The views of a scene show one set of named points, each view turned or mirrored, and shifted as a whole, with a little noise and some points left out.

Scene 1
View 1
tadu: -12  4  0  -5  6  -4  -8  -19  -6  17  6  -9  -24  -2  -18  13  3  -1  -38  9  13  13  -38  28  -15  -9  1
zer: 8  16  -17  -11  19  -17  19  7  -5  19  -8  16  5  5  -6  19  0  -14  -11  -23  15  12  -27  -5  -20  -22  -19
Lora: 5  -11  9  5  0  16  -5  -30  -16  22  12  -17  -26  5  9  -3  14  -16  -32  26  2  5  -47  41  2  10  9
kabe: -8  18  -23  -15  26  -28  15  20  5  17  -16  38  -3  7  -19  15  -2  1  -20  -44  22  21  -28  -19  -43  -40  -35
tilu: -9  -12  -8  9  10  -7  7  0  -20  15  -12  19  -15  9  13  -4  9  -3  -17  -10  12  8  -43  12  -26  4  -3
seko: 11  -2  -13  6  16  -8  20  5  -19  11  -13  18  -4  12  18  5  -1  -13  -4  -15  12  7  -35  2  -23  2  -4
lar: -47  14  -17  -6  15  -48  5  13  -18  28  -33  21  32  -11  -38  18  24  3  -1  -30  32  6  -25  -6  -17  -18  -27
tele: -40  0  3  -5  -5  -13  -9  -22  -12  28  -6  -6  -7  2  -21  14  28  3  -26  13  12  2  -37  32  -15  -1  -7
gever: 31  8  -5  -7  25  1  4  -14  -2  25  3  2  -16  7  -3  2  3  -33  -23  -8  11  7  -42  10  -4  -18  -10
roriv: -17  -2  1  -6  -13  10  9  -23  -6  18  8  -4  -20  15  9  19  20  2  -28  19  -4  5  -35  34  -22  3  -4
nepo: -9  10  -12  -5  15  -19  4  -11  -8  23  -17  12  -2  13  -12  19  12  -20  -8  -11  16  2  -32  6  -27  -11  -13
nubab: -10  2  0  -3  -3  5  -2  -29  -7  18  7  -15  -21  10  -5  16  12  -11  -31  22  5  5  -37  37  -13  1  4
Fodo: -2  -15  -10  14  12  -8  16  8  -26  14  -16  20  -3  7  21  -7  10  -5  -7  -14  11  6  -41  8  -18  10  -2
tad: -6  -3  8  -2  -8  15  1  -29  -12  21  15  -23  -19  0  1  10  17  -6  -34  29  0  6  -40  41  4  6  5
zomo: 30  -12  -9  12  19  5  20  6  -20  11  -4  19  -15  11  32  -12  -5  -17  -11  -13  6  9  -43  4  -17  4  0
Rofep: -28  4  -14  -6  4  -21  21  16  -14  21  -17  24  16  1  -3  14  21  10  -9  -23  14  9  -27  -2  -24  -14  -30
Tukog: 36  -2  -11  5  38  -8  10  13  -13  16  -7  21  -14  -1  5  -15  -12  -23  -18  -32  21  16  -45  -9  -11  -18  -10
daz: 4  -17  0  16  9  -3  11  -5  -32  22  -11  5  -1  4  20  -11  19  -17  -5  1  11  0  -47  17  0  16  3
View 2
roriv: -10  -12  11  6  26  -18  10  -7  0  -13  1  24  -6  1  6  1  -21  40  -8  9  -7  -1  6  5  -32  -15  4
nubab: -18  -17  12  0  24  -25  14  -7  4  -15  -3  21  -1  -4  5  -1  -9  29  -4  19  -8  7  11  13  -17  -11  8
lar: 11  31  43  2  -9  27  -12  -14  -15  20  -17  8  14  25  -28  6  30  11  45  -16  17  26  -28  -5  -9  9  -18
gever: -29  -38  15  -14  -14  -12  2  -4  6  -5  -3  4  16  -12  -13  -16  -1  23  20  1  0  -17  3  6  5  -12  14
Rofep: 8  12  32  3  -6  24  -11  -11  -7  14  -5  14  9  16  -19  -1  0  33  23  -24  16  2  -23  -12  -24  -5  -12
Tukog: -16  -30  25  -21  -40  11  -2  -10  20  9  10  -1  35  -17  -23  -25  -2  20  11  -13  6  -25  -21  -1  15  0  6
tele: -11  -3  17  9  23  -5  6  -13  -14  -6  -11  19  -8  11  0  3  -7  27  11  15  -14  25  -6  4  -17  5  -1
kabe: 3  3  53  -13  -24  23  -21  3  9  21  -13  2  24  11  -49  7  15  32  31  -13  20  -23  -29  -25  -19  12  14
daz: -12  -13  1  -4  -11  0  14  -22  -5  -2  18  17  17  -11  17  -20  -11  19  0  -19  -11  1  -12  17  4  -16  -20
zer: -6  -7  32  -12  -19  6  -10  -2  7  9  -5  6  21  3  -26  -7  11  26  28  -16  20  -19  -9  -5  -11  -13  5
Fodo: -2  -2  12  -7  -17  12  7  -17  3  6  19  13  24  -9  3  -12  -12  27  -6  -24  -5  -10  -23  4  -8  -7  -16
tadu: -13  -18  25  -1  19  -16  10  -11  18  -12  -9  15  -1  -1  -12  -10  -12  27  0  27  2  13  7  7  -10  -5  12
seko: -4  -6  17  -12  -18  3  4  -8  7  5  16  13  26  -8  -5  -8  -2  28  3  -23  5  -24  -14  2  -9  -15  -8
tilu: -3  -6  19  -6  -9  7  9  -14  4  3  13  14  20  -6  -1  -5  -12  29  -8  -9  -10  -10  -22  0  -11  2  -6
tad: -20  -24  3  5  28  -24  19  -17  6  -19  0  22  -8  -5  12  -14  -23  29  -6  21  -6  17  17  18  -10  -20  2
View 3
tele: -18  -11  -3  14  11  1  -12  11  1  67  -16  24  -17  0  2  18  18  -8  -24  -6  -9  -18  -9  -7  18  -9  11
zer: 18  -2  18  -27  17  17  25  22  10  41  2  -11  -21  -4  -3  24  -4  11  0  5  2  -4  -7  9  -4  0  12
zomo: 10  27  -13  -19  -8  13  29  8  -19  21  -4  -25  -19  -1  -5  -15  9  16  -19  14  14  -19  -4  10  -7  18  2
Fodo: 6  20  -13  -18  -13  8  16  11  -15  40  -2  -14  -7  -1  3  -5  9  3  -14  17  -7  -20  4  9  -9  10  -9
kabe: 33  -6  33  -53  29  5  41  29  21  42  11  -7  -14  -13  -13  27  0  -3  8  -4  -11  -8  -6  -17  -11  -6  26
tilu: 1  15  -10  -14  -2  3  13  9  -12  42  -5  -6  -12  -3  -3  -3  15  -3  -19  6  -7  -23  -3  -6  -3  2  6
Tukog: 28  14  1  -38  -3  7  36  15  0  35  12  -25  -11  -4  -10  2  11  24  0  6  29  -12  -4  2  4  25  8
tad: -34  9  -12  30  2  6  -18  2  -8  53  -28  14  -20  6  1  -2  11  14  -37  -2  25  -15  -22  19  20  -6  13
tadu: -16  9  -5  6  11  -3  -9  4  7  64  -11  6  -12  -5  -7  9  11  12  -19  -9  16  -12  -23  2  19  -14  23
lar: 19  -28  27  -35  14  6  5  36  20  81  10  13  6  -5  9  44  5  -18  9  8  -39  -7  14  -1  -4  -5  -8
roriv: -28  9  -8  21  14  6  -6  4  -11  42  -28  12  -29  1  0  0  8  -1  -36  0  -2  -19  -20  6  6  -18  21
Rofep: 8  -12  27  -30  15  7  17  33  4  46  -7  10  -8  -7  5  15  3  -18  -11  10  -28  -13  4  0  -13  -4  1
nepo: 10  -2  -2  -8  16  18  11  13  5  53  2  -5  -22  0  -1  32  6  5  -3  4  -13  -11  -3  -1  3  -5  12
nubab: -25  10  -15  23  10  8  -13  -1  -3  55  -19  6  -23  4  -4  10  10  11  -27  -4  14  -14  -21  7  18  -14  19
Lora: -27  15  -25  29  -6  5  -11  -4  -16  49  -23  5  -23  5  -3  -8  17  19  -35  -1  29  -19  -18  13  22  4  10
seko: 10  16  -6  -20  1  17  23  13  -10  32  -2  -17  -17  -2  -1  4  3  7  -12  15  -4  -14  -1  10  -12  4  3
gever: 9  2  -5  -3  8  16  19  10  1  39  -2  -11  -30  3  -7  15  9  29  -10  -1  35  -7  -12  8  17  16  17
View 4
Rofep: -35  0  -8  4  -8  12  4  2  -4  -4  12  -1  -11  31  -6  -25  -4  -10  -18  23  -17  5  8  1  25  -12  29
tad: 11  34  -12  -5  -12  -14  4  -12  16  3  18  -21  2  -20  -9  10  0  -27  15  -15  17  33  -4  -25  -25  -32  8
zer: -29  1  10  6  -6  17  14  9  -4  9  5  -1  -5  16  3  -21  -18  -18  -21  27  -4  3  -14  -39  20  -8  23
tele: -5  6  -20  -2  -12  -7  5  4  16  3  15  -17  -14  13  -5  -14  -2  -28  7  -4  11  27  -1  9  -15  -30  7
seko: -21  7  12  -5  9  -5  7  -1  -2  4  23  5  4  10  -5  -5  -14  -11  1  21  -22  2  -11  -39  13  -3  25
nepo: -22  -5  2  0  -2  -1  9  11  7  17  12  -6  -11  18  9  -21  -17  -19  -7  22  0  11  -12  -21  2  -11  16
Lora: 14  27  -4  -13  -4  -20  7  -8  17  2  26  -18  5  -18  -14  15  -2  -30  26  -14  8  32  -15  -35  -23  -28  7
roriv: 0  35  -18  0  -2  -17  -4  -12  11  8  9  -8  2  5  -14  -1  0  -17  13  1  16  18  1  -16  -23  -24  7
zomo: -13  11  18  -14  13  -4  14  -2  -4  -9  31  4  15  3  -19  7  -16  -21  14  13  -28  7  -22  -53  18  -9  23
daz: -4  3  8  -21  5  -18  8  -7  11  -4  41  -12  -1  -5  -7  6  -3  -18  22  7  -24  23  -5  -32  7  -13  32
gever: -9  3  12  -7  -4  6  22  10  6  6  14  -12  3  1  -9  -3  -20  -36  -1  12  9  22  -29  -61  7  -20  13
nubab: 3  25  -10  0  -7  -14  4  -4  16  12  12  -14  -2  -7  -2  0  -8  -24  10  -7  17  25  -11  -22  -25  -25  2
kabe: -46  -11  7  13  2  27  18  22  -18  2  -3  16  -4  48  -3  -37  -29  -19  -31  31  -11  -14  -23  -10  28  -7  7
View 5
tele: 31  -2  -7  -1  6  -2  -17  5  -18  7  25  -8  -19  6  19  -9  -7  17  40  -20  -4  26  13  5  -6  -16  -10
daz: 21  22  3  2  -22  -2  6  -18  -5  -2  4  15  -22  7  17  9  1  25  22  2  -9  17  7  23  27  6  -37
roriv: 26  -1  -13  18  -25  -11  -23  -1  -26  -2  18  -19  -16  -3  17  10  -9  12  45  -30  -6  14  25  6  7  -3  -19
zer: 26  -1  24  -12  -17  1  21  -3  6  -7  34  -12  -7  25  31  25  -26  5  9  13  -4  10  42  -19  7  -15  -32
tadu: 31  -9  -9  2  -15  -8  -15  -2  -7  21  24  -14  -28  -6  17  7  -12  7  33  -19  -8  34  33  -6  4  -25  -29
nepo: 27  3  10  0  -3  4  8  4  -9  -9  31  1  -13  20  22  8  -21  10  19  1  1  15  35  -3  0  -18  -8
seko: 22  13  18  0  -27  1  20  -11  -4  -7  13  7  -17  17  29  25  -20  16  16  2  -13  3  37  1  24  -4  -34
Fodo: 22  17  16  -3  -19  2  19  -13  -10  -4  5  15  -23  17  31  16  -14  24  22  -4  -20  3  23  12  24  0  -35
nubab: 28  -3  -17  18  -24  -11  -25  -1  -13  9  21  -11  -21  -11  7  7  -7  7  36  -20  1  30  25  3  8  -15  -22
lar: 49  -12  27  -27  35  16  30  -9  0  -2  29  5  -9  53  42  -14  -24  12  15  13  -4  8  18  -12  -21  -33  -13
Lora: 19  8  -19  15  -34  -14  -27  -8  -9  14  14  -7  -29  -22  2  9  5  17  36  -18  -4  37  13  15  23  -1  -36
kabe: 24  -4  40  -34  2  8  35  13  5  -2  42  -11  -14  37  47  26  -41  7  11  3  -18  0  61  -33  -3  -27  -23
tilu: 21  14  11  -4  -15  1  11  -2  -12  3  12  10  -28  10  28  16  -15  22  26  -15  -21  8  31  7  20  -8  -28
Tukog: 8  17  27  -27  -27  0  29  -4  20  7  26  6  -28  6  29  33  -17  18  2  15  -19  21  43  -12  31  -10  -53
Rofep: 35  -1  25  -19  6  6  21  -5  -13  -8  22  -9  -7  43  45  6  -22  18  26  -2  -13  -5  24  -9  -4  -9  -22
zomo: 9  24  17  -2  -43  -3  17  -10  0  -4  9  8  -25  2  25  37  -13  22  15  0  -19  7  35  6  40  6  -47

In a view up to two points have been moved. Name them for each view, in the order of its rows, or write -.
view 1 -> tele
view 2 -> tadu
view 3 -> Fodo
view 4 -> zomo, kabe
view 5 -> nepo
